Points, in no order, along strands that fork and pass close to each other.
(in the rows, 100 means zero)
Points whose rows are less than 49.2 apart are linked; no others are. Some points are linked to none.
J_533: [116 106 130 109  88 113  96  96 101  81 131  92 127  94  93  91  88  95
  98  80]
J_439: [141  98 122 105 101 111 110 121 100 102 123 146 120  99 117  90  96  93
 100  70]
J_417: [111  69 122  70 112 114  95 107 108 118  91 108  92  87 120  57 130 108
  89  85]
J_699: [112 130 112 125 109  77 102  93 108  95  83 113 112 122  90 130  92  99
 108  80]
J_631: [ 87 105  64  96  87 133  84  83  97  88 113  93  79  92 112 106  94 103
  86 113]
J_245: [113 119  87 113 111 122  87  94  96 114  83  97 113 100  94  93 114 101
  97 100]
J_389: [ 89 100  75  83  71 127  76  77 105  86 127  88  67  84 120 109 102 104
  95 104]
J_266: [ 65 103 109 107  74 107 109  72 108  83  98  62  93  90  73 124  84 133
  92 117]
J_500: [106  76  87 100 116 102 113 117  81 113  96 110 108 100 104  81 104  98
  97 111]
J_98: [136 104  80 104 118  91 119 131  83 119  97 151 108 116 113 105 102  97
 117 102]
J_853: [108 107 124 113  95  84 100  86  93  86 104  93 109 106  87 102  84  99
 113  76]
J_783: [125 105 124 112  99  69  95  96  90 107  93 101 108  79 118 114 106 113
 114  76]
J_822: [ 93  96  62 110 136  78 111 122  96 116  62 109 119 112  96 104 128 114
  91 114]
J_274: [ 87  92 109  78  88  89  89  86 102  84 116  86  69 102  91  89  82  76
 117  76]
J_304: [100 109 111  68  80 153  86  86 118 105 128 107  77  89 102  67 119  75
 104  93]
J_645: [115 107  94 106  96 102  97 112 118 100 111 107 116 122  92 105  87  91
  98 121]
J_924: [ 74  96  72  92 107 110  95  86  91  86  91  87  68  98  93  92  89  94
 101  90]
J_792: [ 99 104 132 120 112  64 114 110 114 100  64  99 112  84 102 122  96 122
  98  85]
J_193: [ 94 113 108  76  94 121  76  91 123  98 110 100  64  81 115  85 108  80
  99  78]
J_635: [114  89 117 102 102 108 107 103  82 100 120 119 101  82 120  83  94  79
 102  70]
J_75: [ 89 119 117 111 102 114 102  83  93  91 101  90  85  74 106  95  89  91
 106  78]
J_507: [ 85  96 114  84  73  81  87  81 103  78 124  79  76 103  99 108  81  91
 112  93]
J_872: [ 89  79  79  71  88  74  97 113 100 107  95  84  84 101 107  95 115 106
 119 131]
J_82: [113  90 121 100  89  90  88 107 108 114  91  86 108  70 130 102 117 112
  95 113]
J_638: [108  90  94 111 136  95 116 115  81  98  82 125 100  96 111  87  98  98
  94  62]
J_618: [126  91 110  82 112 107 110 113  80 131  89 136  86  89 138  80 132  97
 113  96]
J_402: [110  82  82  81 112  97  76 110 108  97 107 113  96 117 114  79 113  87
  85  78]
J_68: [ 79  86  86  89 121  87 111 125 120  78  94 103  93 114 104  93  83  90
  85 103]
J_196: [108 116  85 121 124  76 106  99 101 114  59 110 118 117  72 120 112 105
 107  89]
J_443: [103 107 115  76 111  83 109 112 105 107  88 114  60  88 116  93 103  77
 128  80]
J_180: [ 90 131  91 133 124  89 107  83 103 115  56 104 116 105  66 128 112 101
  97  93]
J_596: [121 101  87  80  78 120  87 108 112 114 117 106  98 106 107  91 113  80
 110 132]
J_70: [ 89 109 102 122 116  86 105  99 111  88  89  95 121 134  65 120  79 105
  83 108]
J_65: [ 96  74 105  74 126  88  91 106  91 114  80  95  70  76 125  70 122 111
 100  75]
J_283: [107 129 101 104  89 111  89  80 100 115  80  77  99  94  79 108 115 102
 124 111]
J_122: [104 124 129 110 106  68  91  92  92  99 102 102  75  75 134 124  95  90
 115  77]
J_855: [ 69  77  69  81 114 100  98 115 119  81  94  88  88 104 109  87  99 104
  76 109]
J_366: [115 133 135 107  84 111  95  99 113 105 106  93 109  74 117 105 113  98
 117 105]
J_229: [117 130 107 116 126  99 114 114 114 101  68 129 103 104 101 110  95  91
 106  73]
J_400: [125  80 115  91 110 103 112 121  97 107 110 138 103  93 124  80 100  89
 100  76]
J_247: [123  94 101  86 107 112  86 111 113 104 114 131  98 116 109  77 108  70
  90  68]
J_752: [ 96 135 113 144 112 101 129 103  97 101  90 120 120  96 106 133  81  94
  92 114]
J_480: [ 80 113 118 139 109  90 132  94  90  98 100 103 128 122  74 137  69 105
  84 123]
J_946: [114 133 106 132 120 100 122 112 103 103  79 132 121 103 102 126  87  97
  98  90]
J_805: [134  75 108  66 107 113 102 128 109 129 115 161  93 125 113  63 131  78
  91  87]
J_92: [109  78 100  72  94 111 109 117 100 117  98  99  97 105  88  66 115  94
 115 123]
J_772: [ 88  80 105  92 112  63  95 112 115 101  68  77 105  92  98  96 116 126
  99 100]
J_335: [ 91 101 111  99 110  65 120 119 116  76  90 113  91 114 108 111  74  86
 107  93]
J_594: [124  86 122  99 104 102  95 113 106 123  81 104 113  77 126  84 127 114
  96 100]
J_435: [116  84  88  71 103 122  88 123 122 117 118 122 100 123  99  68 114  77
  86 114]
J_649: [103  94  98  98 138  77 128 127  93  91  69 128  92  99 104  93  94 104
 110  60]
J_22: [ 76 121 135 105  76  96  83  66 101  73 126  62  89  84 100 121  84 117
 102  88]
J_555: [119 115 109 109  94  89  93  89  77 115  98  95  98  82 111 107 109  99
 126  93]
J_310: [ 98  87 102 102  94  95  98  93  97 101  90  77 108  95  84  91  98 109
 105 106]
J_243: [ 57  88  83 110 103  67 115  78  88 103  71  74 105 107  62 122 104 126
  94 117]
J_540: [137  92  92  94 119  89  92 130 110 121  76 128 120 111 117  93 132 116
  97  89]
J_183: [ 92 108 110 106 121  67  93 101  96  96  84  99  74  81 132 117  93  92
 100  79]
J_709: [ 97  90 119  73  95  92  95 100 113  94 111 106  68  96  94  76  96  71
 117  63]
J_562: [126  92 116  85  93 129 108 105  90 118 132 132 103 105 104  67 115  71
 107  90]
J_88: [ 84 145 113 124 102 107  94  77 104  91  92  88  97  88 110 128  96  95
 106 102]
J_755: [ 80 116  78 100  94  94  80  87 110  89  93  90  76 106 118 127  96  94
 100 113]
J_126: [105 131 129 108  89 134 104  91  98  99 118  99 107  72 114  89 109  86
 119 100]
J_253: [ 81  94  87 105  84  89  98  93  97  76 126  96  97 126 109 125  70  92
  89 128]
J_468: [109 142 129 131 105  99  98  89 102  86 102 102 113  90 111 115  94  92
 108  70]
J_959: [ 86  85  89  64 108 101  92 100 100 108  88  83  61  87 102  72 115 100
 112  94]
J_209: [ 84 113  90  99 111 107  82  80  97  95  78  79  73  82  96  97 101 106
  98  79]
J_884: [112  69 108  87  94  70 100 105  71 116 106 100  93  86 115  88 110 101
 122  88]
J_743: [100 119 107 121  89 127 108  90  94  94 119  87 123  98  81 107  86 102
  95 125]
J_704: [110 103  75  93 124 137  91 111  99 111 102 123  89 118 113  80 105  78
  89 111]
J_454: [132 104 112 117  96 125  86  96  85 106 130 103 138  99  97  83 112  98
  93  93]
J_492: [124  80  89  81 101  91  91 107  81 123  94 112 102 108 103  78 128  99
 112  94]
J_881: [ 96  97  85 134 137 102 117 110  88 104  81 112 129 104  80 105  93 109
  69 100]
J_576: [ 75 119  86 101 102 117 110  93 115  82  85  84  85 111  79 106  82  93
  95 113]
J_489: [104  75 105  55 104 107  83 104 106 123 106 127  65 107 121  61 137  76
  97  71]
J_246: [130 117 128  94  79  88 102 111 129 108 101 106 114 108  98 106 103  91
 125 105]
J_169: [109 110  91 132 128 116 115 111  83 111  91 116 124  98  92  98  93  99
  84  98]
J_142: [ 91  90 109 117 107  68 109  88  81  87  89  85 110 109  72 102  82 106
 105  78]
J_595: [107  99  92  73  78 141  83  84 104 114 108  84  83  93  88  74 120 103
 109 108]
J_21: [ 78 103  82 109  68 126 103  73  86 102 103  73  92  71  91 126 102 133
  98 132]
J_262: [113 115  96  99  82 126  94  93  98 117 100  83 111 100  82  90 115 103
 118 123]
J_586: [114  87  92 104 116  64 107 131 111  99  78 115 127 117 103 108 107 120
  93 103]
J_707: [ 87  93  95 117 136  57 133 130 100  87  68 120 118 115  93 113  93 117
  93  87]
J_943: [119 120 103 100 104 113  77  93 111  95 104 110 100  98 116  93 107  81
 102  76]
J_172: [ 99 103 136  95  82 109  84  83  85  97 132  79  95  60 110  86 106 102
 108  76]
J_974: [134 111 117 116  98 115  94 104 101  94 127 102 140 109  83  88  94  97
  95  88]
J_145: [101  97 107  80  69 128  63  78 100 104 145  94  82  77 121  85 119  96
  94  81]
J_371: [116  74 125  77  89 127 101 107  99 116 128 128  96  90 116  61 118  76
  88  81]
J_664: [ 90 143 122 133 107 106 103  82 102  79 103  99 113 105 103 127  84  94
  93  86]
J_628: [124 125 106 121  91  99  97 104 105 104 113 103 133 129  72 116  92  96
 107 119]
J_925: [ 85 118  81 117  85 145  86  80  97  97 110  81 104  75 104 113 104 125
  78 112]
J_198: [115 110 110  78  87 165  87  90 104 107 134 111 100  94 104  66 119  82
  91  96]
J_345: [ 74 128  95 109  95 127  97  72 117  79  90  76  89  98  71 115  85 104
  92 100]
J_390: [118 101  95  76  89 137  82 109 117 118 126 120  97 113 105  76 114  71
 101 115]
J_9: [114 100  70  98 102 121  76  91  78 106 122 108  96 117 108  89 101  80
  96  93]
J_189: [ 86  97  74 109  97 126  86  90  96  95  99  84  96  82 115 107  94 111
  73 111]
J_148: [123  80 122  86 113 119 105 117 109 123  78 115 108  85 118  66 126 109
  87  98]
J_177: [100 101 129 109  86  93  85  75  81  93 119  72 105  72 101  93  99 111
 102  72]
J_776: [102 108  78  96  85 139  88  92 106 110 110  84 107  99  87  96 108 109
  95 136]
J_735: [ 76  95 134 108 110  66 116 102 109  92  71  79  97  80  95 108  90 118
 100  96]
J_387: [127  93  84  93  95 109  94 113  95 122 110 109 112 114 105  92 114  89
 106 134]
J_179: [ 90  74  70  89 110 103 108 110  76 105  96  93  99 104  95  79 106 106
  96 116]
J_858: [102  95 106 112  79  94  77  75  83  96 118  73 112  89  95 101 100 118
  98  87]
J_336: [ 56  82  78 112  98 102 121  86  82  92  91  78  97  85  79 115  87 130
  83 124]
J_712: [126 111 100 111 112  90 102 107 102 114  71 108 120 114  74 101 110 107
 114  87]
J_141: [ 94 115  98 102  69 134  89  73  86  86 136  78  98  80 100 100 104 110
 105  99]
J_622: [100  94  83  80  97  96  98 104  94 115  91  97  79  96 113  95 112  87
 122 119]
J_944: [ 92  99  93  99  93  89 110 108 110  84 118 103 104 123 100 113  74  84
  94 130]
J_222: [ 61 111 103 103 105  66 110  89 111  88  71  87  85 126  92 139  86 106
  99 118]
J_488: [ 95 113 100 125 117 114 108  98 106  86  99  95 121 119  64  99  74  98
  80 105]
J_568: [ 85 116  78 101 104 138  87  75  93 104  86  81  78  84  79  93 107 112
  99  92]
J_412: [ 89  82  90  60  88 132  92 112 135 100 102  97  73  92 107  73 108  93
  90 119]
J_115: [ 97 117 101 118  82 109 102  89  95  88 127  89 115 122  88 120  80  99
  99 125]
J_251: [113  90 118  75  82 104 102 118 124 105 114 113  94  98 103  80 103  74
 111  99]
J_632: [ 83 108 123  98  73  92  86  72 104  68 136  78  90  95 107 110  76  97
  96  88]
J_5: [ 93  82 124  83  98  67  85 106 125  93  81  71  95  83 101  94 103 116
  97  92]
J_696: [102 111 118 121 105  58 103  95 103  88  89 108 115 137 106 142  80 102
  97  88]
J_895: [ 86  93  90  87 118 105 101  98  95  85  93  98  74  95 102  76  88  84
 102  74]
J_909: [119 108 118  88  79  98  94 106 126 101 122 107 106 109 100  92 100  76
 114 100]
J_947: [110 118 106  93  76 146  83  87  98  95 152 101 106  93 111  82 115  79
 108  99]
J_418: [108  79  96  71  84 139  91  84  81 122 119  96  84  88 109  65 125 103
 103 109]
J_419: [ 90 111 118 103  89  67 113  96 103  94  93  88  95 118 100 127  82  95
 122 116]
J_980: [124  82  98  97  99  69  91 107  84 117  93 104 110 100 112  97 123 109
 115  92]
J_469: [ 67  91  93  97  98  78 103  86 103  91  77  65  91 102  71 112  94 122
 100 110]
J_499: [ 90 100 115  62  70 132  82  91 124 108 130 101  61  76 114  75 118  73
 101  86]
J_143: [102 123 113 115  93 136 112  93  84  92 130 101 110  84 111  97  96  86
 110 109]
J_403: [ 94  78  89  98 118  58 104 122 110  97  77  91 119 114  94 101 113 124
  93 100]
J_305: [101 104 100  97  99  68 107 105 101 104  78  96  90 107 102 113 103  96
 125 111]
J_425: [ 86 134 120 142 106 101 122  88 102  92 105 107 129 116  92 141  74  96
  86 120]
J_372: [ 66 117 107 114  83 103 113  75  99  91  94  75  94  96  82 130  85 115
 103 126]
J_894: [ 82 112 108 123 112  69 115  96 113  94  80 103 124 145  77 141  84 109
  80 114]
J_882: [125 108 105 110  99 101  96 118 120 109  98 120 113  97 125 109 107  96
  94 116]
J_165: [ 81 129 127 109  91 108  93  73 118  82  93  70  95  93  81 113  88 109
 101  91]
J_160: [103  86  66 112 118  94  81 104  90  88 107 104 112 120 107  95  90  93
  75  88]
J_167: [ 94  95  94  97  88 130 104 102 115  82 123  89 107 104  82  90  75 101
  85 121]
J_979: [ 78  97  96  91  82 114 101  88 118  68 115  80  94 105  75 105  67 107
  86 111]
J_899: [ 95 106  96  79 104  81  94 102  94 112  91  98  56  89 120 101 105  78
 135 100]
J_445: [104 119  88 127 103 133 102  99  89 111 108 102 118  87 112 110 102  92
  89 125]
J_407: [128 110 101 130 119 107 116 114  84 111 109 126 129 111  87 104  85  97
  98 101]
J_657: [106  65 117  54 116 108  99 115 113 113  93 123  79 105 118  50 132  94
  89  76]
J_221: [112 119 116  80 106 124  82  95 121 109  96 110  79  90 114  82 118  78
 110  76]
J_777: [138  87  77  98 106  95  99 125  90 124 109 125 120 127  97  89 111  98
 104 119]
J_28: [131 118 115 125  93  85 112 107  89 107 116 115 140 123  74 115  91 106
 117 107]
J_824: [ 80 131  88 105  94 106  93  77 106 109  73  77  83  88  88 119 108 107
 113 115]
J_316: [ 68 119  85 112  90 100 105  79 102 105  78  76  92 101  80 132 100 112
 105 133]
J_210: [104  69 100  82  80  86  88 102 105  93 119  87 103 111  87  84  93  97
 102  93]
J_543: [ 95 104  90 102 118  81 102 109 103 114  60  97  99  97 104 106 116 106
 109 102]
J_453: [131  78 107  79 107  66 113 146 119 103  87 145 116 105 108 100 111 124
 110  76]
J_333: [140 100  78 109 114  89 109 130  85 123 105 140 120 132  90 106 100 101
 111 108]
J_144: [124 127 129 114  88 100 104 105 116 108  97 101 122  90 100 112 106 100
 122 112]
J_421: [100 103  62 110 105 117  81 106 106 100 113  99 109 121  94 105  93 102
  77 131]
J_442: [ 67  86  89  91  82 101 106  84 105  88  90  61  81  92  71 105  90 131
 101 117]
J_186: [149  95  96  91 114  84  97 143 113 113  90 146 122 116 108 100 117 117
 100  84]
J_713: [115  85  88 103 112 127 109 104  70 122 105 112 112  95 107  74 112  95
  98 109]
J_557: [ 81 121  85 132 122  92 112  88  94 104  71 104 109 104  86 131  99  97
  88 101]
J_948: [105  91  73 103 123 102  87 120 112  87 114 117 105 127 102  93  86  82
  75  93]
J_812: [103  83  87  67 107 118  81 101 105 109 102 114  74 106 119  71 121  80
  91  85]
J_532: [ 94  99  70  96  90 146  97  99 110  99 112  87  98 100  72  94  89 114
  84 131]
J_99: [ 82 109 100 119  82 120  87  78 112  90 105  77 120  84  94 123  99 126
  71 120]
J_578: [103  88  70  96 132  75 106 136 104 117  69 110 115 108 114  92 135 120
  93 110]
J_930: [119  93  98  98  70 110  71  81  83 103 127  81 114  95  96  87 110 106
 107  96]
J_978: [ 76  87  98  74  68  92  85  79 112  71 120  69  69 102  89 108  81 112
 101  97]
J_665: [ 67 111  96 115 103  99 101  82  94  83  94  83  80  83 111 119  78 102
  86 100]
J_275: [128 108 114 129  97  71 119 105  89 108  88 114 136 120  76 124  94 118
 116  93]
J_252: [100 115  75 121  98 144  94  88  83  96 122 101 109  95 106 103  94  92
  83 116]
J_740: [ 89 104  96 125 113  84 131 112  89 100 105 114 120 128  78 126  70  99
  94 137]
J_703: [115  75 141  73  79 103 104 113 110 115 133 132  92  88 112  71 118  73
 101  62]
J_382: [116  99  81 109 121  87 119 120  75 113  82 133  98 101 127 106 104  92
 117  96]
J_125: [ 81  84  87  80  71 119  93  83 113  70 123  74  79 102  73 100  82 117
  93 102]
J_230: [ 84  89  69 104  82 110  89  90 104  83 117  82 105 122  75 120  85 128
  74 128]
J_637: [ 99  79  83  98  85  82  99 106  90 106 106  84 119 114  86 106  99 115
 101 138]
J_551: [121 141 118 127 105  92 101  93  97  91 101 117 118 112  98 119  90  91
 119  75]
J_430: [128 119 101 108 110 107  84 106 108  92 113 126 106 111 118  94  94  74
  95  64]
J_867: [ 82 139 100 130 107 106 115  80 104 100  81  96 100 104  92 135  89  92
  96 115]
J_654: [120  88 114  87 116  66 103 133 130  97  78 122 106 100 113  99 107 113
 105  73]
J_72: [119  76  95  71  88 118  90 100  92 126 109 102  97 109  97  69 127  94
 111 110]
J_674: [131  96 107 119 120 106 113 124  94  98 121 129 128 110  88  89  77 100
  88  86]
J_370: [ 69  98  73 114  86 125 108  74  83  97 100  80  88  84  79 117  92 124
  88 118]
J_898: [138  81 100  93 108  84 121 126  75 111 100 134 115 114  93  88  99 105
 118  78]
J_10: [ 75 109 107 114 106  63 108  86 105  86  83  96 108 142  95 145  80 103
  91 108]
J_114: [108  84  91 112  97  80 113 123 100 106  98  98 126 115  91 106  99 110
  99 132]
J_478: [132 105 119 110  93  86 101 104  92  96 110 115 124 108  89  98  95  99
 120  71]
J_833: [101  72 101  75  98  88 123 135 107 111  93 101 102 105  94  81 106  99
 114 123]
J_922: [109 109 126 125  98  68  96  93  99 103  82  92 117  87  98 122 105 118
 105  80]
J_851: [ 99 127  81 116  99  87  87  82  87 102  91  96  90 106 111 128 100  88
 109 104]
J_276: [105  93 118  74 103  86  94 118 135 102  80  95  85  88 108  80 116  93
 105  87]
J_550: [113  96 101 116 111  58 100 113 104  92  88 118 120 122 107 122  91 109
  94  91]
J_352: [ 95  96  86  74  67 135  74  81  99 105 130  93  68  74 123  91 122 100
  98 103]
J_288: [ 72  95  98 125 105  64 117  76  74 106  79  84 115 116  64 125  95 114
  97 103]
J_248: [ 79  91  81 110 112  79 104  97  81 112  69  84 101  90  92 109 113 115
 102 112]
J_161: [121  74  95  66 110 109  93 126 122 115 106 138  94 125 114  67 127  76
  90  96]
J_297: [ 97  95  96  97 121  70 115 129 120  76  96 122 103 129 102 105  77  91
  94  90]
J_41: [116  91 114 108 116 104 118 118 102  89 106 115 116  98  94  83  81  93
  91  74]
J_61: [ 83  75  61 103 100 112 105  94  71 104 101  83 102  96  83  95 102 120
  87 125]
J_449: [ 93  99 123  92  96  74 119 104 115  82  99  98  89 105 103 110  75  86
 120 101]
J_958: [ 94 104 128 112  82 101  99  87 106  69 132  87 116  99 102 106  74 102
  88  87]
J_573: [ 84 103  80 103  69 147  99  80 102  88 124  78  90  75 101 115  98 133
  84 125]
J_174: [ 79  77  61  97  90  92 100 101  90  97 105  79 104 109  90 110 102 119
  94 141]
J_688: [ 67  99  61  98  79 106  90  84 120  82  98  79  85 115  80 131  93 134
  78 132]
J_647: [ 98 115  93 120  99 136  98  81  76 116 102  90 113  69 109 102 117 106
  95 115]
J_138: [ 80  88 129  82  88  73  94  97 119  88  97  65  80  81  96  98  89 108
 107 103]
J_451: [ 79  87 114 119  93  83 106  86  90  80 107  79 122 108  84 117  75 116
  81 105]
J_589: [ 86  88 123  80  64  94 101  96 120  93 115  77  87  82 103 101  88 105
 109 120]
J_961: [ 86 112  99 113 102  77 124 101  98  98  86 100 101 127  87 124  80  93
 111 129]
J_651: [131 109 121 112 110 103 104 105  96 106  88 115 120  87 100  93 104 104
 113  69]
J_520: [ 98  92 104  68  90 120 104 113 128 105 107 111  79  96 109  77 106  72
 107 115]
J_11: [ 68  92  74  89  86  97  92 100 129  78  92  79  86 111  99 120  95 126
  80 135]
J_965: [119  92 142  91  77  98 100 103 103  97 139 115 103  83 105  78 102  80
 111  61]
J_202: [108  93 132  92 107  84 120 106  84 107  93 101  84  74 106  84  96 100
 126  77]
J_110: [108 105  76  87 103 146  81  93  94 105 115 110  90 101 111  79 107  80
  86  99]
J_368: [ 84  75  74  76  98 124  91 101 115  93  99  89  82  93 105  83 108 107
  84 111]
J_191: [112  83 125 102 110  97 124 112  87  99  96 105 106  85  91  80  87 101
 109  83]
J_669: [ 68 133 135 105  83  93  89  64 110  78 106  64  83 101  88 128  81 113
 109  93]
J_384: [111 106 131 103  88  97  95  93  88  90 138 108 100  80 115  90  96  77
 115  64]
J_610: [ 86  86  89  95  89  93  86 100 117  90  96  83 102  98 115 113  99 114
  80 127]
J_327: [ 81  85 124 107 112  73 122 113 111  76  86  89 107  96  98 105  75 109
  90  98]
J_27: [ 98 115  80 101 116 126 104 113 110 107  88 110  89 102 114  95  99  79
  92 124]
J_601: [ 92  99  96  80  77 126  95  87 107  99 114  85  80  84  93  89  97  98
 113 111]
J_203: [ 92 118  70 112 114 131  95  83  87 113  79  91  96 100  83  97 113  98
  98 105]
J_16: [100  64 106  94 115 101 117 130 102  97 112 117 110  88 120  77  91  91
  78 100]
J_715: [ 92 101 130  71  83  78  81  90 103 106 121  84  53  69 111  94 101  86
 121  85]
J_753: [ 67  83 100 126  96  94 109  79  74  89  98  75 113  89  81 118  80 125
  75 104]
J_869: [ 81 112  69 100 118 128 113 107 115  92  86 101  89 107  93 100  86  89
  87 126]
J_8: [ 93 106 100  94 119  87 108 101 101  90  86 105  72 100 110  96  87  75
 117  75]
J_741: [ 73  95  67 115 126  73 111 105  88 111  65  95 110 105  88 115 121 115
  91 112]
J_322: [ 97  77 103  93  92  77 116 123 104  99  99  96 106 100 102  94  93  98
 111 125]
J_80: [ 74 118 107 104 104  58  86  79 104  92  76  81  76 119 108 141  91 104
 105 101]
J_849: [113  88 101  93  75 116  74  83  91 105 134  93 102  87 113  82 114  93
  96  85]
J_348: [120 116 110 118 105 106  95  96  98 109  90  96 121  96  91  94 107 102
 104  87]
J_273: [ 82  73  62  67 104  88  92 114 105 104  87  85  84 105 107  80 128 112
 106 118]
J_695: [101  85  70  97 102  95  85  97  86  96 110 100  98 111 114  97  99  89
  90 104]
J_830: [ 95  85 104  95  90  79  88 101 105 102  90  77 100  77 122 109 112 117
  94 116]
J_763: [117  87  90  86 115  94 111 118  75 120  88 133  86  93 138  97 116  90
 118 100]
J_109: [100  90  97 123  93 109 103  88  71  92 122  92 121  91 100  98  86 102
  92  99]
J_901: [129  88 102  85 114 122 113 118  89 134  97 139  96 106 123  72 128  92
 106 111]
J_463: [139  79 109  80 101 121 106 125  98 123 127 151 104 118 104  65 112  80
  97  91]
J_450: [ 88  89  88 117 114  63 116  95  74  97  80  94 109 122  68 108  93 108
 108  87]
J_201: [ 91  92 105  72 113  96  85  95  90 112  90  85  56  69 116  81 115 102
 107  85]
J_337: [107 118 120 117 100 119 112  99 114  91 103  87 129 104  70  97  83  99
  96 109]
J_940: [ 84  99  91 115 132  74 109 104  82 102  68 102  87  78 124 112  98 102
  94  80]
J_744: [ 94  93  85 106 137 101 106 107  80 101  78 113  85  86 123  88 102  91
  91  75]
J_793: [107  87 115  95 100  62 120 108  69 113  92 104  89  85 106  96  99 104
 134  82]
J_386: [ 76 113  87 116  86 101 100  79  92  88 115  91 106 128  95 137  76 105
  86 130]
J_398: [112  83 115  76 100  91 110 115  97  97 115 125  85 106  96  73  96  72
 119  63]
J_966: [123  76 116  80 105  94 126 130 106 108 108 145  96 102 103  74  98  83
 112  75]
J_428: [111  80  90  85 117  78  93 129 114 108  78 112 110 100 122  90 132 113
  96 100]
J_437: [ 94  98 107  78  57 114  94  94 113  95 127  81  89  84 102  98  96  99
 114 128]
J_458: [100 122  85 115  87 102  89  77  75 108 104  88  95  92 109 115 108  94
 116 106]
J_260: [ 80 104  88 117  72 115  90  74 111  87 112  78 115 109  81 135  92 135
  68 133]
J_97: [ 65 121  87 115  94  95  87  58  91  89  85  69  84 104  76 134  96 119
  94  90]
J_518: [ 92 129  91 125  91 137  98  79  76  84 133  95 111  88 113 111  94  91
  99 106]
J_208: [ 92  80 109 113 107  86 114 110 106  81 101  93 120 107  90 101  74 105
  85 107]
J_358: [112 102  89 106  98 127  90  88  70 121 105  97 107  82 118  91 120 101
  97 107]
J_900: [ 97  99  96 103 134  63 132 131 102  95  60 124 105 106 100 109 103 118
 112  79]
J_767: [ 72 129 100 105  92  87  83  75 108  85  93  84  73 113 112 139  83  94
 103 108]
J_427: [ 83  74  78  61 115  93  96 113 100 109  79  89  79 105 101  64 128 111
 108  97]
J_79: [ 96  90 102 130 126  76 122 110  91  96  76 106 125 104  85 111  91 109
  85  92]

A fork is a point with three links. Follow the links from the first point to the second and name the forks in between, in order.
J_115; J_712: J_10, J_696
J_699; J_469: J_348
J_500; J_589: J_72
J_398; J_532: J_507
J_186; J_855: J_419
J_209; J_5: J_348, J_696
J_688; J_767: J_925
J_586; J_451: J_696, J_10
J_333; J_966: J_400
J_322; J_337: J_72, J_696, J_10

Follow the links from the first point to the second, and from the first to the third. Name the last point that the two ways share.
J_454; J_167; J_160: J_632
J_400; J_345; J_266: J_507
J_853; J_755; J_209: J_348
J_635; J_243; J_576: J_507
J_858; J_610; J_753: J_925
J_180; J_418; J_735: J_696
J_82; J_858; J_458: J_925
J_202; J_647; J_138: J_72
J_478; J_872; J_403: J_348
J_894; J_595; J_478: J_696
